Each row is a point on a landscape with many valleys, with its height.
From any point a ball takes the steepest step (drop divided by distance) to one of its 2 nearest points. It stops when none of these is lower. Distance is the straight distance between rows; heights are no part of it.
(842): [ 16.4  27.7   7.8 -41.4 -43.2   8.4 -12.7 -14.0  -0.9   3.0  -7.9  17.8
 -37.0 -16.4 -33.2 -18.1 -41.2   7.2  40.9   0.1  11.4]  height 2.25
(23): [  7.5 -47.3  16.6  33.4  51.6  -3.0  -6.9  16.7 -32.5   5.0  11.9 -10.1
  16.7   7.4  30.2  34.5  14.7 -27.3   2.2   3.4   2.3]  height 3.26
(636): [-26.9 -52.4  30.2  -4.5 -30.6 -25.6  -2.1  28.0  36.9 -11.5  30.9  17.4
 -34.5  31.1  -0.5  -7.0 -32.1 -31.1  23.3 -13.3  -8.3]  height 4.70
(13): [  4.3  37.7 -46.8 -28.8   8.3  33.9  60.4   1.0 -10.3 -16.0  -6.0  34.9
  -9.4 -18.4  12.9 -21.5   9.9  12.2  20.7 -30.5  31.2]  height 4.20
(784): [-21.3  13.7  15.7  -6.8 -36.2  -2.2  17.6  -2.3   2.0  12.4 -23.3 -14.3
   0.1  -1.1 -45.2  12.5   8.5   9.5   2.1 -10.1  12.3]  height 4.40
(1009): [-53.1  25.0   7.2  -3.0 -32.4 -27.9 -21.6 -23.4  27.6   1.8 -11.1   9.6
  13.3   1.7  11.1  -6.6 -13.1  -3.0 -10.1  22.6 -39.8]  height 1.16
(747): [-19.2 -22.6  21.0  21.3 -44.4 -25.9  55.2  -7.7  -0.3  43.7   6.3  26.4
 -43.5  17.4  -2.5   5.0  -7.7   0.3  19.0 -20.7  14.5]  height 4.98
(1033): [-15.2 -26.3  37.0  30.6  -3.6 -33.5 -12.2 -22.8   0.4  28.6  -0.5  29.2
 -42.6  20.9  58.0   7.7 -10.3  -8.1  -0.4  25.7 -36.5]  height 1.85
(1036): [-32.4 -24.3  18.9  35.7  31.6  24.9  -3.5  -1.6   2.0   4.9 -26.5   0.2
  -8.0  33.7  14.6  23.2  23.0 -10.4 -33.8  26.2  35.7]  height 3.37
(867): [  5.8  -8.4  26.4   1.1  41.8   8.0 -61.1  -2.0 -13.3  -0.6 -29.9  38.5
  17.9  25.2  -9.5  25.1 -44.3   3.7  25.8  11.1  11.9]  height 2.89
(179): [-54.8   4.8   7.7 -38.0 -37.3 -15.5   6.3   0.4  -5.4  32.9   5.1 -15.5
   8.7   7.1 -36.5  46.3  10.7  -1.0 -13.1 -13.4  35.9]  height 4.37
(730): [-28.8  39.4   5.0   6.1 -48.7 -44.9 -27.8 -42.4  17.1  17.9 -17.2  -5.1
  38.0 -12.7   0.4  -4.5  11.9  24.0 -19.2  23.0 -56.5]  height 0.68
(1232): [-51.4 -11.6  22.5  30.3  13.9   8.6  32.0   7.8  -0.9   8.8 -18.1  -2.7
  15.9  29.3  -7.0  39.5  28.0  -7.5 -24.6  -7.1  27.0]  height 3.45
(423): [ -1.2 -12.1  22.8  22.4  -8.4 -17.3 -50.6 -22.3  -0.9  15.9 -11.9  16.1
 -27.9  13.4  29.1  10.5 -11.8  -7.7  -7.7  44.1  -9.5]  height 2.05
(1202): [-20.3 -18.2  15.9  20.9  19.3 -12.4 -23.9  -2.5  19.6 -16.5 -17.7 -22.0
  27.1  12.4  -9.9  13.4  22.6 -12.9 -18.2  10.4 -13.5]  height 4.53
(187): [ 54.2  33.6 -15.3  22.3  32.3  -0.6  54.4  20.0 -27.6   2.5  -7.5  -7.5
  15.1 -26.6 -11.7 -20.4  19.9  26.5  -5.4 -26.5 -13.2]  height 6.34
(691): [ 22.2 -22.5   1.2   2.6 -25.7 -18.6  15.0  21.1 -22.4  34.7  10.5  -1.0
 -22.3 -10.9 -33.1  30.1 -15.8   6.1  23.1 -32.2  27.9]  height 4.67
(494): [  0.0 -18.5   3.4  40.0  53.4  11.4 -25.7   2.0   6.2 -23.4 -10.6 -32.4
  36.3   7.9   5.3  -4.9  46.0 -10.1 -48.3  29.4   2.5]  height 4.19
(501): [ 74.0 -28.6 -23.8 -20.5   7.8  -3.5 -32.6   4.6  -6.2  -2.0  21.1  12.3
 -36.8 -31.0   4.3  -4.3 -34.0  -4.5  31.6 -10.0  -0.3]  height 2.63
(414): [ -0.8 -32.2  25.2  48.7  15.6 -28.5  13.9  -4.8 -16.1  35.8   4.9  15.0
 -21.9  13.6  60.1   8.6  10.5 -23.8  -0.6   6.8 -44.8]  height 1.59
(542): [ 52.6  -7.0  -7.9  20.1  21.5 -12.7 -19.8  -1.0 -63.7  14.6   2.1 -60.3
  18.7 -36.6  -0.9 -19.1  24.4  18.2 -52.3  19.1  13.2]  height 5.72
(1066): [-52.7  46.2   7.7 -39.4 -42.7 -17.1 -11.4  12.0 -11.4 -20.4  16.5   1.3
  19.8  29.5  -6.2  17.4 -66.0 -24.1  24.8   6.5 -46.3]  height 5.14
(791): [ -2.2 -39.5  15.1  10.7  -9.2 -14.1 -28.0  21.1  48.9 -23.7  21.8  12.6
 -29.8  16.2  15.2 -16.5 -25.4 -42.0  17.8  11.2 -27.0]  height 4.82
(1260): [ 20.0 -18.3   8.8  12.7   8.0 -19.6 -52.9   2.7 -23.0  -0.3  -8.7 -50.2
  13.3 -15.5 -37.5  36.0   8.1   5.4 -21.2   8.0  16.6]  height 3.50
(128): [-16.6  19.1  26.8  51.0   1.6 -10.3  31.8  -8.6 -20.2  17.1 -41.1   5.4
  29.7  13.9 -15.1  17.4  29.1  24.1  -4.5 -18.9 -33.5]  height 1.25
(763): [ 44.3 -24.8 -15.2  -8.9  -1.9  12.9 -31.4  -6.3  48.9 -46.2   3.8  -1.7
 -37.4 -19.5   2.6 -42.5 -13.0 -27.1  18.7  17.7   3.6]  height 5.06
(972): [-52.3  13.8   8.3 -51.5 -28.1  -8.0 -22.3  21.6  20.5 -47.5  27.7 -26.9
  42.7  24.4 -19.9  14.6 -36.6 -44.5  26.1  -4.1 -45.7]  height 4.94
(207): [-12.2 -32.0   1.0  -1.6 -21.3 -13.9  28.4  22.2  22.3  11.2  33.8  30.4
 -17.9  15.3  33.1  -3.5 -21.9 -18.5  17.6 -24.8 -15.2]  height 4.79
(1298): [ 28.4  15.3  -7.8 -11.3   9.2  19.7  45.4   2.2   9.5 -43.8  -9.6  -4.6
 -35.8 -12.5 -29.2 -14.9  22.7   4.4   6.4  -2.8  41.4]  height 3.07
(515): [ -2.0  -5.3  20.8  24.8  38.9  27.6 -44.2 -24.2 -31.8  -2.1 -41.0  31.5
  24.8  38.9  -0.4  16.5 -20.1  34.1   3.7  23.4   8.8]  height 3.15
(35): [ 26.2  15.3 -13.4 -28.7  18.1  38.1  -3.6   2.7  -4.9   5.0  -9.6   8.4
   7.6 -13.9 -21.2  -9.4 -27.9   7.4  29.9 -13.0  16.3]  height 1.84
(1200): [ 62.0 -22.1 -16.3 -18.8  -0.3 -18.0 -49.0  12.0  -6.3  13.1  13.3 -21.2
 -23.5 -40.7 -19.2  -3.0 -21.1   0.4   7.9  12.6  -4.4]  height 3.01
(1031): [-63.6 -35.0  16.5 -13.0 -26.2 -40.0  -8.1   9.4  25.9  -9.2  21.5 -25.9
  21.4  29.4  -6.3  53.5   1.7 -25.0   0.6 -19.1   9.8]  height 4.57
(100): [-39.3 -34.3  34.7   6.4 -28.7 -48.8  -9.5   4.9  28.1  -2.5  12.3   5.5
 -10.7  17.9 -13.0  31.5 -26.3 -23.2  20.6  -6.5  -8.9]  height 4.64
(976): [-26.5 -23.5   5.0   7.2  41.2  21.7   0.3  24.5  36.4 -14.1   3.9  33.7
  22.2  26.9  26.8  -4.6 -33.7 -43.3  24.6  -0.9 -23.8]  height 4.41
(714): [ 37.9  65.5 -15.6 -21.8  27.3  28.3  47.3 -11.5   5.1 -53.9 -17.1  14.3
 -20.6  -2.7 -28.3 -39.3  31.2  36.2  -8.8   5.5  30.1]  height 2.94
(376): [ 29.5 -31.5  15.4  61.6  49.0  -4.5  -6.4  15.7 -38.9  15.7 -13.7  -9.6
  29.7  -0.5  32.9   0.2  17.0   0.0  -8.5  -2.8 -20.6]  height 2.62
(787): [ 45.6  48.8  -6.1  26.6  39.9  27.7  56.1 -10.5  15.1 -40.1 -17.1   6.0
  -7.8  -8.3 -10.0 -44.4  38.0  24.3 -20.5   6.4   7.1]  height 3.20
(697): [ 22.1  41.0 -27.6 -47.7 -42.5  15.0  -8.0 -25.8   5.1 -30.4  -6.6   3.3
 -28.0 -34.8 -26.8 -30.4 -14.5  11.9  25.7  13.3   5.7]  height 2.37
(901): [ 21.1  42.8   2.2  -1.7 -42.5 -33.9 -21.1 -13.8 -21.9  23.0 -25.3 -18.8
  36.3 -34.0 -53.1  19.6  14.3  29.0   4.1 -11.6 -48.8]  height 1.81
(28): [ 49.1  18.9  -2.6  38.5  25.9  -8.7 -16.9  -0.7 -68.1  19.6 -13.3 -30.7
  31.8 -22.8 -24.1  -6.2  14.5  44.2 -43.3  -0.6   2.4]  height 5.89
(19): [-60.4 -33.0  37.0  -7.0 -22.2 -43.3  22.2  19.4  -5.9  26.9  34.6  13.5
 -32.3  43.1  43.3  35.8 -21.9  -8.3  -1.9 -19.0   3.7]  height 4.93
(329): [-33.7  13.2  -1.0 -22.7  24.1  12.4 -47.3   1.2   5.0  -5.2  -0.9  27.3
  22.5  11.1  33.1   6.2 -41.0   5.8   0.2  17.9 -13.5]  height 5.21
(330): [-16.1 -26.2 -10.7 -41.5  -3.3  30.0 -44.8   5.8  22.9 -14.0   9.8 -11.4
 -18.7  17.9 -15.3   6.5 -20.0 -25.7  -8.1  20.0  40.2]  height 2.09
(1110): [ -0.2  16.1  12.4 -22.8 -67.9  -5.2  28.4 -16.8  31.3 -35.7  -6.0  -3.9
 -29.5  -2.7 -36.2 -34.2 -19.9 -21.9  41.5   3.2 -19.5]  height 3.29
(960): [ 40.3  -4.9  -0.7  14.5  41.6   5.3 -67.8  -0.4 -37.5  -2.8 -18.2 -22.7
  29.9 -15.3 -31.2  21.7   2.8  22.7 -22.7  26.2  20.5]  height 3.85
(244): [ 27.1 -31.8   4.6  22.3  17.6 -11.0  -4.5   1.0 -11.0  14.7  29.5 -13.4
 -32.3   3.7  67.1 -18.0   7.8 -53.3  -2.5   7.8 -60.4]  height 2.16
(380): [ 53.0   3.3  -7.0   4.8 -36.2 -13.8  12.3 -10.7  17.6 -10.9  -2.5  -4.4
 -39.6 -33.1 -25.4 -23.0  10.9   0.5  24.7  -1.6  -1.5]  height 2.06
(42): [-15.7 -27.0 -38.9 -46.3  30.1   9.5 -13.9  42.9  -1.5   3.4  50.5  10.8
   8.4  11.9  57.9   2.0 -14.4 -26.2   0.9 -30.4  -9.1]  height 2.52
(234): [-32.9 -16.5  -4.8   4.4 -13.6 -26.7  -6.3 -22.2   1.3  25.4   6.2 -21.2
  -7.2  -5.5  19.2  19.1  38.6  -1.1 -42.0  16.3  -7.9]  height 5.47
(1157): [ 12.8 -37.3  38.2  75.6  36.6 -15.8  -1.6  -7.4 -25.3  -6.9 -35.9  -2.2
  20.3  19.7   3.7  12.3  35.4   2.4 -24.1   4.6 -19.5]  height 2.07
(435): [ -3.1 -12.2  15.9 -25.9 -20.2 -18.3  14.7  33.8 -13.5  24.8  34.4  15.7
  -5.2  -7.4 -23.0  27.8 -39.1   8.4  41.1 -44.6  21.3]  height 4.73
(358): [ 12.2   7.9  -4.5 -20.8  22.1  29.2  -2.7  43.2  13.4 -31.7   1.3 -12.0
  54.8  -6.3 -31.5  -1.1  -3.4 -17.0  33.5 -22.4 -30.7]  height 3.91
(1008): [-20.0   1.8 -30.5 -52.2  10.8  33.1   2.6  19.3   3.9  12.6  27.7  24.8
  -1.1   3.7  22.1  -3.3 -39.7 -20.2   8.4 -24.6  16.8]  height 0.22
(138): [-45.2  35.2  -9.2 -46.8 -30.8  36.6  31.1  -5.8 -17.8   9.9 -10.9   8.5
  -3.9  19.7 -20.9  -5.7 -23.3   3.2  -2.2  -3.5  42.0]  height 4.34
(1214): [ 28.4 -16.7  12.6  41.3  12.3  20.1 -23.9 -13.0  13.5 -13.3 -32.3   9.7
 -13.3  -1.2 -13.4 -21.0  -2.9  -2.0  15.9  30.8 -11.5]  height 2.64
(298): [-19.5 -20.4   2.6 -15.1 -66.0 -10.4   7.2 -23.8  40.8  -7.4  10.0   0.1
 -51.2   9.3  -3.1 -19.8 -16.6 -25.5  -7.1   4.2  20.2]  height 1.87
(130): [ 43.1   7.8 -32.1  17.7  28.5  24.7  61.1  -4.2   9.7 -33.4  -6.7  12.0
  -9.4 -22.8  39.0 -43.5  34.8  -2.3 -10.4  -4.5  14.1]  height 3.68
(723): [-35.4 -22.7  11.4 -22.8   3.2 -27.9  22.9  40.3 -14.1  10.2  30.0   2.7
  41.3   8.4 -21.8  45.5  -9.4   2.0  32.8 -47.4   5.2]  height 4.76
(1313): [ 33.5   1.9 -40.0 -13.1  15.9  -7.2  67.6  26.9   4.3 -35.3  30.9 -12.5
  -3.2 -26.9  -6.0  -3.0  44.4  -0.1   0.8 -51.9  12.1]  height 6.64
(1255): [ 38.8  -6.1 -11.6  15.8 -30.8 -32.2  20.8  -5.6 -31.9  44.6  -2.9  -8.3
 -13.6 -39.8 -14.6  21.6   7.7  26.1   5.0 -16.9  10.0]  height 4.60
(582): [-28.9  -8.9  12.6 -15.8 -38.4  11.0 -28.0  -7.0  38.3 -21.2  -1.3 -10.1
 -28.4  11.8 -26.6 -21.0 -26.4 -34.6  -1.3  30.4  17.6]  height 1.97
(243): [  1.1  22.2  -7.4  43.7  57.6  54.6   5.8   7.0 -10.8   5.3 -29.4  16.7
  37.0  16.1  16.7 -23.2  10.4  16.8 -21.2  10.4   0.1]  height 3.40
(758): [  7.7  -5.5 -42.8 -22.6  14.6  35.2 -29.2  -8.9  21.3 -23.4  23.7 -10.9
  -5.3 -12.7  51.4 -38.3  15.4 -11.3 -24.8  24.2   3.1]  height 3.58
(945): [ -7.6  49.3 -21.5 -30.5  -4.9  47.7  45.1  -7.0   0.7   5.6 -17.4   7.4
   0.1  -1.5 -10.4  -3.6   6.2  19.1   0.0   2.6  38.0]  height 4.30
(510): [ -1.7  43.7   9.0  28.0  -5.7  -9.4  23.9 -22.0   2.7  19.3 -27.3  -3.9
  32.8  -5.6 -15.6  -8.8  40.2  20.8 -21.7   0.9 -37.1]  height 1.67
(897): [ 33.5  -2.9 -27.8   6.1  -3.5  -3.5  -2.0 -12.2  20.1 -29.9   9.2 -40.9
 -20.0 -19.7  -8.5 -37.8  34.8  10.5 -32.8  24.8  18.7]  height 5.28
(1089): [-49.6 -13.9  38.3   7.7 -37.7 -35.3  26.1 -12.8 -11.3  40.4  -4.7  28.6
 -29.1  29.1  27.1  30.6 -17.5   2.9  -0.7   4.0  12.5]  height 4.96
(196): [ 16.8 -17.5 -13.7 -19.7 -58.1 -18.3   6.8 -23.0  21.5  -9.8   2.6   7.0
 -71.7 -14.2  -1.8 -19.9  -0.5  -3.6  10.4  11.1  20.8]  height 1.92
(460): [-21.4 -17.7 -14.0 -22.4  20.8 -16.0  -5.0  39.9 -13.2  31.2  47.7  14.5
   7.7   6.7  57.2  23.1 -36.2 -12.1   9.0 -47.3 -13.7]  height 3.98
(406): [  9.1  -0.2  14.9 -19.1 -45.1  15.0  28.9  -3.4  30.5 -68.1  -9.9 -18.1
 -37.0  11.8 -58.0 -25.0   7.9 -25.1  41.7   1.5  20.4]  height 3.21
(1184): [ 23.7 -23.1 -18.2 -12.5  12.6   3.0 -42.8 -15.7 -14.7  20.7  37.3  -8.3
 -43.6   6.3  69.8 -27.4   0.2 -34.3  -8.2  22.4 -36.1]  height 2.71
(239): [  4.1  29.8 -31.7 -58.3  -6.6  43.0  -3.4  18.3  -3.8   3.8  21.6   5.7
   1.4 -16.7  -5.7  -0.4 -37.7   3.3  30.1 -14.7  28.9]  height 1.23
(1281): [-46.2  -3.1   1.6 -20.5  -7.4 -12.3  50.2  35.2   1.9  29.0  44.8  10.8
  40.8   3.5   1.7  17.8  -8.6  -4.0  33.1 -57.2 -18.4]  height 4.97
(531): [ 17.4  55.5  -8.4 -21.4   3.5  47.2  28.9 -27.3   7.5 -46.7 -19.2  28.8
 -14.2  -9.2  -9.2 -57.9  13.2  27.1  13.3  19.0  16.1]  height 2.81
(1072): [ 53.0 -34.3 -20.2 -19.0 -15.4 -19.7   5.8   7.4   0.7 -19.1  16.7  19.1
 -40.3 -22.7   1.5 -13.1 -10.8  -6.7  35.8 -24.8   5.9]  height 2.29
(178): [-28.3 -41.2   9.1   8.9  50.6  16.4   8.4  29.7  14.2 -10.5   1.3  25.6
  24.6  28.6  10.5  24.4 -12.9 -30.3  18.1 -17.5   9.6]  height 3.97
(417): [ 16.0  -9.0   3.8 -19.8 -10.6  25.1  38.1  10.1  25.2 -42.6   2.3   4.6
 -30.8   8.9 -39.0 -19.2   3.6 -12.9  43.7 -11.0  33.6]  height 3.14
(391): [ 31.1 -15.9  -2.8  17.5  -0.1   2.4  -8.9 -17.2 -27.4  20.6  -9.6  -5.0
 -15.9 -18.1   7.9  -7.9  12.7   6.0 -33.4  24.9  18.2]  height 4.36
(1044): [ 14.2  12.4   8.7  49.9  42.2  29.4  14.4   6.7  19.1 -21.6 -19.0 -10.1
  30.9  11.7  -3.2 -38.8  36.7  10.0 -46.8  14.1  -4.0]  height 3.74
(652): [-26.8  -5.4   7.0 -22.2  -9.9 -50.4 -13.3  15.0 -19.4  37.8  27.7   1.4
  -3.3 -10.7  47.7  44.9 -21.2   3.8  -6.4 -30.6 -32.4]  height 4.71
(536): [ -7.5  43.7 -40.1  -8.9  -5.6  27.6   2.1 -27.3  11.1  12.7  10.6  -6.6
  23.6 -19.7  36.7 -36.2  29.4  25.6 -49.2  26.0  -6.8]  height 2.17
(248): [  4.6   4.4  33.3  70.2  23.5 -14.0 -11.2 -27.3 -22.6  -5.0 -45.0  30.0
  33.1  10.4   1.8  -1.1  17.0  18.4  -6.8  -3.9 -40.6]  height 1.65
(461): [ 25.1 -10.3 -38.1 -29.6  -5.0  14.7 -22.0 -22.3  -0.4  -7.2  27.5  -0.6
 -35.4  -8.0  51.9 -29.7   1.2 -18.2  -7.2   8.4  -8.7]  height 3.11
(135): [ 17.0 -15.6  14.8 -13.9  13.5   3.9 -51.9  10.2  -3.9   7.1  -8.6  17.0
 -25.2   4.2 -19.0  11.3 -52.9  -9.0  24.8  13.0  19.5]  height 2.61
(237): [ 24.4  48.0 -16.8 -23.9   0.6  32.7 -13.3 -28.1   7.6 -16.4  -9.5   1.6
  -6.8 -29.7 -12.7 -39.6   2.2  24.5  -5.5  26.1   4.8]  height 2.60
(832): [ 28.7  -1.9   1.6  -9.6 -25.6 -26.4 -49.7  -2.5 -17.3  22.8  -7.6 -28.7
 -15.3 -33.2 -47.3  29.1 -11.7  15.4   3.9   8.3  11.9]  height 3.28
(808): [-12.5  21.2 -43.7 -18.4  22.7  42.9 -32.2 -12.5  22.5  -4.6  23.2 -11.2
  35.1 -12.2  27.5 -35.4  19.3  -2.9 -44.6  31.1  -1.9]  height 3.08
(882): [ -7.9   6.5  13.9  44.5  44.7  40.9  43.5  -0.7  -5.8  16.5 -32.0  29.9
   4.8  18.1  11.3 -11.2  11.0   9.1 -13.2   1.9  10.5]  height 3.05
(390): [ -1.1  35.7  14.3  10.2 -34.7 -45.1 -35.6 -40.4 -25.3  17.6 -28.8 -16.8
  39.3 -26.0 -19.2  17.3  13.9  48.3 -18.2  -5.4 -44.3]  height 1.27
(114): [-49.1  -2.8   4.4 -30.1   2.8 -23.1   7.2  22.0 -15.1  -1.9  12.3 -17.9
  66.5  10.2 -18.6  73.1  10.0   1.7   9.3 -42.7   4.2]  height 4.61
(1342): [-11.6  27.9  24.3   1.1 -30.3   8.6  12.1  -7.0  21.3 -19.5 -34.0 -25.0
   7.2  14.3 -55.1 -11.2  21.7   4.2  -4.9  14.3 -17.9]  height 4.47
(659): [-43.5 -28.1  32.1 -13.5 -24.3 -63.5 -13.7  29.6  -9.3  16.2  47.2   3.0
 -29.7  25.8  57.5  41.7 -28.3  10.7   6.6 -37.3 -23.0]  height 4.88
(953): [  1.8 -47.5   7.4   4.4  29.8   0.0  -2.5  30.2  -1.3  13.5  16.1  -7.6
   6.4  11.4   5.4  26.7  -7.2 -18.2   7.6  -4.0  21.4]  height 3.66
(961): [-47.8  38.1   5.2 -48.2  -2.6  -2.5 -23.4   7.5  -2.6  -5.1   3.7  20.8
  17.7  17.3   9.7  10.6 -72.0  -3.8  27.5   1.4 -29.3]  height 5.29
(1211): [-57.9  -0.8 -19.2 -29.0 -10.7  -9.8  -2.6  13.2  11.4   0.1  12.0 -24.1
  43.0   3.8 -12.5  43.7   4.9 -11.3 -10.0 -18.2   6.1]  height 4.46
(1103): [ 10.4 -20.9  -3.6  41.7  -9.3 -11.9  38.5   5.8  26.3 -12.0   5.7 -10.3
  -5.0 -10.5  14.0 -23.6  32.9 -25.1  -5.5 -16.2 -22.2]  height 5.16
(674): [-32.6  -6.2  18.4   4.5  -1.2 -26.2  35.2  29.4  16.8   5.4  33.3  40.0
  17.4  13.1  22.1  -4.7 -31.1  -8.4  38.9 -36.4 -44.2]  height 5.00
(862): [ 11.1   4.9  19.7  20.1  -1.1  30.1  21.1  -4.5  18.7  -3.8 -28.0  34.6
 -15.8  10.5 -22.0 -27.7 -17.6   1.7  37.1  17.8   0.9]  height 2.82
(115): [ 18.4 -15.0  -9.1   7.3   8.0  20.7 -33.8 -28.8 -49.7  43.9   4.2 -14.9
 -14.6  -9.2  20.1   4.6  11.0  12.6 -40.6  51.2  36.3]  height 4.27
(9): [-25.2  43.1 -25.7   4.4  15.7  22.4 -17.3 -27.0 -17.0  40.9 -12.8  15.7
  27.4  -4.6  27.3  -5.3  25.5  38.4 -40.2  18.0  10.5]  height 1.38
(290): [  2.8  17.7  17.3 -27.1 -29.7 -20.6 -45.6   5.2  -1.1  11.0  -2.7  14.2
 -32.9   2.7 -18.2  -4.1 -67.1   1.6  34.4   1.5 -10.6]  height 2.39
(52): [ -6.5 -27.9   3.9  11.1 -18.5   0.0  54.4  -9.6  -5.8  42.7  12.7   9.1
 -32.8   2.5   8.9   7.2  22.7  -6.4  -8.7  -8.3  19.4]  height 4.99
(816): [  8.5  60.3   7.2   1.4 -33.7 -12.4  27.2   2.7 -10.6  15.1 -25.6 -30.3
  29.0 -11.2 -46.6   4.8  39.8  29.4  -5.4 -22.7 -48.0]  height 1.37
(1085): [-46.8  22.6   2.1 -36.4 -40.1   7.0  31.8   1.0 -15.2  34.1  16.6   7.6
  -8.4  18.0 -18.8  26.4 -27.3   6.0   2.8 -27.3  44.7]  height 4.35
(650): [ 33.1 -26.7 -22.5  10.8 -23.9   6.4 -17.6  -7.7  46.5 -43.9  10.8 -19.2
 -34.7 -20.2   9.8 -34.8  22.2 -13.5 -14.0  37.3   3.1]  height 5.18
(1169): [ 13.7   5.7 -21.7 -10.0  11.9  19.5 -66.1 -20.2 -26.7  17.1  -3.2 -20.6
  -1.1  -9.5 -11.8  17.9   3.2  31.2 -31.7  40.5  42.5]  height 4.16
(789): [-22.6  -2.4 -15.8  12.3 -19.4 -25.9  14.8   0.1  17.3  18.1   6.0 -12.5
  18.6  -8.6  13.8  -2.7  19.3 -10.7 -18.6 -19.3 -29.1]  height 5.35
(312): [-41.0 -18.3  11.2   3.3  -6.3 -49.6 -11.8 -25.9  -1.8  13.5   4.6 -27.7
   4.8  21.6  25.2  66.0  19.9  -1.9 -32.7  14.3  12.5]  height 5.51
(45): [ -9.7   5.3  15.8  25.8  36.6  -0.5 -13.2   3.4   5.0 -29.2 -26.0  -5.8
  53.4  17.0 -21.4  24.4  32.4   0.5  -4.4 -13.8 -34.9]  height 4.85
(361): [ 16.8   8.8 -53.3 -17.5  19.7  20.4  47.3  -7.4  -9.8 -30.2   5.3  30.1
 -20.6 -14.2  50.3 -30.3  18.8  -1.1   4.3 -12.2  21.7]  height 4.01
(952): [ 48.7  42.6  -9.8  28.8  41.1  17.2  19.6   0.8 -34.8   6.6 -16.2 -12.0
  38.4 -20.8 -18.2 -14.5  14.3  40.2 -26.5  -6.3  -2.1]  height 6.11
(1174): [ 10.2 -33.0 -13.9  18.8  -4.4   5.5  61.2  18.0  20.0  -2.0  22.2   2.4
 -24.6   2.6  16.0 -16.4  31.0 -15.3  10.7 -23.3  25.6]  height 5.03
(148): [ 34.7 -26.3  24.0  41.7   9.5 -11.1 -67.5 -28.6  -9.6   3.4 -24.3  12.5
  -2.6   0.5  -3.1 -18.8 -15.8  15.3   2.1  53.9 -13.1]  height 2.34
(711): [ 19.3 -38.4   0.9  16.4 -14.4   0.7   2.7   5.9  58.0 -40.0   7.3   7.7
 -46.3   4.7  -0.6 -22.2  -8.7 -28.2  43.2   5.5  -1.8]  height 4.95
(796): [ 43.8  24.6 -12.9  12.9  15.6   1.8  86.2  13.6 -11.0 -10.0   7.2   0.5
  -6.8 -24.8 -23.1  -5.1  28.4  30.4  26.4 -46.7  17.0]  height 6.50
(798): [ 16.8  17.5 -18.7  17.9  -9.8  -7.1  20.6  -5.8 -45.4  46.4  -4.6  -6.4
  -3.9 -22.8   8.6  12.4  21.7  23.6 -29.4   3.3  14.0]  height 4.49
(30): [-11.8 -20.2  26.3  32.7  44.5  24.7 -22.1 -22.2  -8.9   9.6 -36.6  24.1
   6.5  24.0  -0.2  22.5   2.4  10.7  -7.6  37.0  30.9]  height 3.27
(91): [-43.3  24.3 -18.0 -21.9  20.0   0.3 -29.6 -21.7 -24.1  22.5  -2.4  -1.3
  50.6   5.4  26.2  35.2   9.0  33.5 -44.0  10.3  14.7]  height 1.96
(1125): [-24.6  12.7   5.0 -45.4  -3.9  15.2  -8.7  31.1  29.7 -38.8   4.4 -25.7
  41.5   6.2 -32.0   2.0  -8.8 -35.5  30.3 -10.9 -38.5]  height 4.62
(568): [-41.6   0.9  16.7   2.5  27.5  12.7 -24.3   5.5  27.1 -31.1 -18.9  12.4
  26.5  24.4  17.5  -4.1 -34.7 -25.1  18.2   1.6 -29.4]  height 4.80
(617): [ 27.3  17.0   1.2   0.4  22.5  19.0 -22.4  14.3  -2.3   6.6 -18.1   8.5
  31.2 -12.2 -23.2   7.4 -11.8  -0.1  36.5 -13.8 -18.7]  height 2.67
(1065): [ 34.2  36.1 -18.9  -6.0   0.3   2.8 -12.8 -16.2  10.3 -15.8  16.2 -45.7
   3.1 -22.2 -17.9 -43.7  44.6  28.9 -58.1  32.3  31.9]  height 5.38
(499): [ -0.6  -6.4  15.4  34.4  11.6  27.0  36.1   3.4  -6.9  14.8 -34.8  35.0
 -27.8  16.6   2.6  -9.3 -11.3   3.8  33.5   3.6  30.0]  height 2.90
(163): [ 38.3  21.9 -23.5   5.0  19.7  -6.2  10.5  -0.3 -24.3  -1.3   9.1 -70.6
  21.3 -31.2 -15.8 -19.1  46.2  22.3 -70.0   1.0  26.1]  height 5.54

Call two points neighbours if one is among the 2 nearest of the other. Go from one point of each pair to the other, from neighbour to neighbour, staying as low as possible. Name the highest point that can't be avoided.
(816) and (730): (901)
(1008) and (730): (961)
(9) and (414): (758)
(298) and (842): (135)
(128) and (816): (510)

For each start below, name the point where the ball stops.
(789): (1008)
(435): (298)
(960): (298)
